Each row is a point on a landscape with many peaks, with its height.
From any point a climber steps to the highest of the 2 points nearest to it. It stops when none of these is higher. Distance is the straight distance between rows; heights are no part of it.
(823) height 37.5: [114 120 127  74 172 134 145 177 159 107  67 146 195 113 108  77  93 182
 127  97 147  88  93]
(1078) height 39.4: [101 128 161 162 145 129 104  48 150 125  84 131 109 142 108 142 108  84
 133 102 128 127 168]
(355) height 2.0: [119 132 226 166 152 134 143  69 136 136 136 121 100 159 184 167 129 137
 120 146 106 107 138]
(343) height 56.8: [142 117 122  66  84 135 160 177  93 162 161 172  95 150 162 131 165 103
 149 132 141 132 130]
(219) height 49.3: [124 118 110  44 114 143 152 203  99 145 119 187 161 144 163 110 134 124
 161 107 158 119  92]
(168) height 68.7: [ 79 110  80 114 137 144 140  96 158 124  75 142 133 107  76  80  72 118
 112  43 159 181 127]
(971) height 67.4: [140 155 142 187 133 149 121  90 134 126 141 111 149 144 179 112 150 146
 116 168 107 115 105]
(8) height 35.3: [ 93 135 128 152 169 133 107  74 155 105  59 152 119 157  84 138 102 100
 132 103 150 136 161]
(19) height 52.9: [124 125 109  49  95 140 153 178  81 155 147 182 127 157 169 128 149 121
 152 118 151 140  99]
(436) height 53.2: [ 88 126 109 136 122 135 105  84 121 120  88  96 146  90 101  84  63 111
 116 102 131 137 121]
(301) height 60.4: [198 159 146 198 118 109 135  84 188 153 132 128 156 136 153 115 174 126
 105 205 114 106 148]
(1007) height 17.3: [101  83 113  67 119 168  93 156 118 118 104 148 138  95 107 146  91 106
 120  61 167 162 156]
(1030) height 40.4: [123 109 117  83 164 146 125 196 136 110  80 154 175 101 121 108 103 153
 153  69 162 108 130]
(487) height 64.2: [199 165 153 177 119 108 132 111 180 138 143 144 157 166 161 132 191 133
 121 219 115 104 117]
(601) height 31.9: [ 88 140 117  95 140 139 142 143  88 109 106 127 130 145 112 136  98 138
 105 140 130 124 100]
(1079) height 46.8: [112 106 172 104 119 142 166  98 125 148 168 113  53 109 120 153 144 117
  95 107 114 155 155]
(291) height 55.8: [146 141 109 110 141 117 113 177 128 108 132 127 178 141 150 111 152 146
 172 156 136 101  95]
(979) height 53.9: [115  99 168 113 159 136 180 123 131 135 151 149  52 117  84 191 130 116
  84  81 120 163 162]
(869) height 48.7: [169 160 109 131  76  74 108 190 145 117 143 154 217 112 150  95 134 181
 153 200  99 122  42]
(978) height 84.0: [ 87 130 100 116 158 155 150  90 150 123  83 146 115 134 101  96 128 114
 124  60 154 171 154]
(983) height 46.1: [180 167 116 164  88 110  86 157 175 115 132 127 237 122 154  88 139 169
 117 208 115 127  54]
(942) height 48.8: [168 132 175 142 158 104 181  98 152 145 139 124  86 128 140 162 151 133
 127 151 121 101 172]
(1095) height 51.0: [101 130 135 111  98 153  99  88 112 142 116 112 128 138 161  80 127 129
 147 125 129 144 149]
(453) height 26.9: [131 120 137 110 154 137 135 165 106 123 132 139  95 159 132 170 152 116
 146 113 137 112 149]
(830) height 68.8: [169 146 103 108  84  80 111 188 119 136 135 162 140 165 140 131 153 120
 167 215 129 101 121]
(13) height 53.5: [ 86 122 144  53  79 154 127 120  98 144 136 156 108 174 155 144 130 114
 121 128 143 148 136]
(889) height 83.7: [140 122 171 180  84 127 105  88 114 158 180  86  97 109 172 128 131 143
 115 160  90 140 138]
(100) height 4.9: [ 66 111 211 141 133 155  94  91 109 117 148 111  73 134 125 164 109 101
 108 103 102 150 109]
(441) height 30.5: [178 134 137 189 155 126 133 146 126 118 179 101 123 121 157 146 177 139
 133 147 113  98 111]
(226) height 46.5: [175 122  87  96 139  82 130 216 163 120 132 131 190  95 109  81 140 120
 169 172 134  96  86]
(847) height 30.9: [120 120 120 126 161 143 150 126 129 111 127 141  91 130 102 159 141 114
 130  80 136 147 161]
(700) height 53.4: [167 153 118 185  79  92 108 166  98 138 180 115 123 152 164 154 143 166
 115 202  90 119  84]
(393) height 52.6: [ 77 129 132  56 140 149 147 155 125 133  45 174 155 143 108 103  71 150
  94 108 161 133 104]
(421) height 43.3: [113 133 122 145 152 134 105 115 155 106  80 105 213  93 126  75  67 164
 109 136 126  82  78]
(93) height 70.3: [ 80 134 126 101 163 161 122 113 137 117  63 158 135 155 128  89 125 131
 136  73 158 164 134]
(518) height 34.9: [156 128 101 154 166 119 159 108 146 127 134 116 115 114  96 140 158 120
 145  97 132 112 166]
(578) height 16.5: [108 109  88 163 143 133 150  96 118 109 147  93  91  89  75 156 107 112
 105  73 111 150 140]
(98) height 28.3: [ 99 154 140 122 141 128 128 140  87 100 120 117 120 181 121 176 109 142
 103 161 126 104 100]
(673) height 8.6: [ 79 108 198 167 157 133 124  56 157 111 135 145  52 106  65 169  81  81
 108  82 108 175 133]
(2) height 62.6: [160 129 105  94  93 105 138 187 100 149 153 157 109 152 142 127 159 112
 161 174 136 112 133]
(849) height 41.2: [129 151 123  92 121 138 164 127 117 144 122 147 107 166 146 119 168 124
 142 153 136 122 146]
(888) height 48.6: [136 135 165 169 149 144 127  63 144 139 127 115 122 134 163 127 148 121
 141 121 119 109 174]
(1119) height 35.7: [160 124 134 147 100 123 117 148 112 150 169 119 104 126 170 117 172 139
 162 146 116 127 149]
(975) height 48.9: [186 130  90 125 108  77 111 226 142 124 145 138 188  88 135  86 156 126
 178 182 120 113  92]
(493) height 40.2: [114 131 128  92 152 122 130 148 160 114  74 117 202 120 125  70  91 178
 121 142 135  71  85]
(581) height 60.2: [120 132 124  75  43 131 120 134  98 160 160 140 111 156 159 116 140 130
 132 163 129 146 142]
(274) height 56.9: [177 160 145 208 142 130 142  51 186 141 132 119 155 128 155 115 148 120
  93 172 114 102 149]
(645) height 33.1: [173 135 119 165 122 113 113 177 109 131 175 122 132 131 166 131 176 142
 164 158 114 105 118]
(248) height 31.6: [134 111  52 100 129 111 158 140 150 132  80 139 153 104  73 105  98 121
 129  73 177 123 155]
(767) height 61.3: [144 153 128 141 130 132 116 120 127 120 134 122 169 161 174 111 159 150
 151 165 118 105 108]
(223) height 47.7: [ 80 136 132 138 137 138  90  90 117 120  73 102 172  99 123  79  55 131
 117 135 123 104  90]
(174) height 43.9: [194 139  76 125 157  82 131 185 169 111 150 110 193 100  82 102 163 109
 145 180 131 101  86]
(587) height 38.1: [173 133  70 169 145  99 155  99 161 119 135 105 147 117  93 129 149 117
 128 137 126 105 151]
(345) height 46.2: [ 97 138 113  80 104 151 121 121 115 141  97 129 153 143 155  83 123 138
 144 127 146 136 124]
(822) height 20.3: [102  98 119  68 123 171 127 160 101 130 139 139 107 111 119 148 138 110
 112  73 152 172 137]
(641) height 40.5: [141 152  91 127 138 115 119 115 144 112  91  96 185 124 119  86 120 147
 110 168 138 103 105]
(399) height 43.0: [141 122  90 134  94 112 104 139  92 139 152  80 104 104 103 140 105 121
 108 152 125 118 159]
(496) height 6.8: [ 75 129 199 147 147 145 121  66 129 118 115 134  62 129 100 157  97  90
 100 116 105 158 122]
(1053) height 25.6: [124 137 135 141 133 119 123 148  83 118 150 104 108 162 141 171 125 144
 120 158 114  93 110]
(384) height 68.6: [198 159 144 156 122  89 114 152 172 126 151 139 173 184 145 153 193 122
 140 230 115 100 102]
(89) height 22.3: [114 112 162 153 139 140 107 134  92 120 160  89  85 136 134 177 122 132
 112 113 106 123 139]
(256) height 75.1: [191 155 111 142 101  73 112 169 154 131 134 149 150 150 129 121 182 120
 158 223 124 117 120]
(1072) height 10.8: [ 67 107 150 154 147 145  93  85 145 103 129 159  86 115  54 155  77  78
 113  69 119 205 133]
(826) height 12.9: [ 76  94 129 134 128 148  84  93 140 103 122 129 103 106  77 144  87  86
 128  55 133 172 152]
(350) height 43.5: [111 119 148 144 141 144 126  62 149 135 103 128 103 136 129 125 135 104
 147  83 135 143 184]
(472) height 28.4: [123 107  54 127 158 125 163 144 155 109 101 153 139 117  63 141 117 121
 136  49 162 145 162]
(1110) height 42.1: [134 145  98  83 121 132 148 141 122 144  95 143 142 161 140  89 154 131
 153 133 156 122 135]
(545) height 14.0: [110 112  60 139 127 119 151  95 129 116 115 113 133  94  63 122  82 109
 114  76 134 145 139]
(81) height 39.1: [144 104 173 113  92 131 137 127 119 160 191 114  76 116 169 130 175 141
 148 121 106 146 150]
(133) height 36.8: [127 135  87 121 165 118 136 135 148 107  87 110 168 122 104  98 122 139
 131 114 153 111 122]
(216) height 60.3: [ 80 109  97 105 125 131 117 105 142 123  65 128 152  87  78  84  44 115
 116  73 150 149 133]
(164) height 52.4: [141 142 176 188 149 133 147  33 160 145 122 117 119 117 156 116 128 113
 115 134 105 111 148]
(110) height 48.3: [155 133 117 173  91 103  99 141  90 148 163  87 106 118 137 143 126 142
 106 185 102 120 128]
(678) height 25.1: [115  85  71 150 135 133 164 117 143 116 139 146 108 106  61 170 112 106
 139  38 137 167 173]
(77) height 51.6: [172 148  98 133  97 100 110 187 129 127 142 132 179 113 152  91 152 156
 169 186 120 117  93]
(608) height 62.0: [142 151 116 122  51  95 110 150  83 140 176 150 122 157 178 134 145 168
 163 166  99 137  99]
(298) height 64.6: [107 120 159 182 121 156 103  53 126 138 153  83 106  88 147 106 116 103
 126 108  96 147 130]
(304) height 3.1: [ 95 115 223 162 135 151 116  77 120 134 158 106  83 143 172 167 126 130
 118 119  97 125 119]
(1033) height 35.6: [ 90 134 117  97 139 147 121 127 111 111  89 134 115 134  97 135  94 115
 102 115 141 149 132]
(394) height 19.0: [100 114 121 165 158 134 115 121  95 108 145  95  89 103  95 165  99 121
 105  90 111 137 125]
(851) height 57.4: [174 158 109 155  64  72 110 175 114 126 168 155 147 155 160 144 157 158
 150 206  95 131  80]
(841) height 40.9: [199 134  62 166 146  95 131 137 162 113 149  97 180  91  88 109 157 124
 130 155 133  99 128]
(853) height 57.6: [ 96 114 167 130 101 162 103  64 115 141 150  95 102 112 159 101 142 117
 131 115 103 153 139]
(1096) height 61.4: [107 120 164 142 183 128 167 120 117 118 147 127  51 124  86 195 120 128
  87 103 113 139 139]
(743) height 74.0: [134 155 146 178 107 140 127  77 115 148 154 107 118 124 175 105 148 149
 111 169  92 140 121]
(574) height 67.0: [142 123 144 107  51 104 114 155  85 158 193 142  89 168 178 142 156 150
 148 156 107 144 126]
(396) height 23.1: [126 102 135  80 132 160 140 184  99 135 150 146  80 130 123 180 154 105
 119  78 150 152 148]
(1129) height 47.5: [ 72 128 149  67 113 162 111 140  89 118 101 161 125 177 145 157 108 126
 130 111 145 150 127]
(1059) height 36.4: [128 132 108 102 169 135 124 159 151 111  82 131 182 137 139  88 138 147
 164  98 162 103 122]
(36) height 38.4: [147 108  69 106  98 117 111 154 106 138 134  99 127  87 105 134 107 112
 141 110 148 112 170]
(178) height 41.0: [ 67 114 151  87 123 163  79 129 108 111  96 142 110 144 105 162  88 101
 108 101 144 161 142]
(102) height 34.6: [154 112  45 113 127 106 139 145 133 120 114 112 162  87  83 107 111 119
 147  96 154 113 165]
(616) height 45.3: [153 145 162 112 143 110 193 118 132 152 140 145  81 158 138 145 171 128
 133 172 121 110 156]
(1034) height 73.1: [140 112 172 203 120 138 123  67 130 151 190  80  96  71 162 129 114 127
  98 116  87 132 134]
(356) height 15.2: [ 94  85 102 106 128 150  96 129 132 108 109 130 135  90  85 139  80 106
 130  44 150 162 163]
(779) height 47.6: [104 150 105  62 138 131 166 147 136 133  51 157 154 154 107  92  95 147
  93 137 168 119 104]
(1001) height 42.7: [130 103 191 109 131 134 173 124 123 155 182 109  56 106 153 147 160 141
 122 100 115 149 152]
(705) height 28.2: [184 132 173 207 150 110 145 150 125 139 201  98 110 130 175 168 163 152
 106 159 101  91 105]
(471) height 44.8: [125 119 115  65 162 150 142 222 112 108 106 167 158 125 136 131 130 130
 158  89 158 115 101]
(320) height 53.3: [129 130 169 148 172 123 171  91 132 127 131 125  77 128 119 171 138 123
 108 125 111 115 155]
(211) height 43.6: [161 164 101 152 113 111 108 131 153 118 117 107 208 125 142  89 129 162
 116 204 122 111  87]
(781) height 59.2: [ 65 121 132  64 145 166 123 143 130 128  57 185 145 140 117 112  81 138
 109  81 170 177 121]
(722) height 25.5: [145 116 187 191 151 122 121 131 106 141 172  87  93 137 158 182 132 151
 104 129 112  90 131]

Where does a climber stop that starts at each point below?
(164) | (256)
(1072) | (889)
(453) | (889)
(1119) | (1096)
(823) | (256)
(1059) | (256)
(226) | (889)
(849) | (1096)
(421) | (978)
(779) | (978)

Call two points neighbours if one is among the 2 nearest of the other. Go from one point of each pair to the other, from neighbour to neighbour, staying as high as possible. Name the lowest point that can't be avoided.
(256) and (889) | (1059)
(574) and (1096) | (601)
(1096) and (889) | (849)
(256) and (978) | (823)
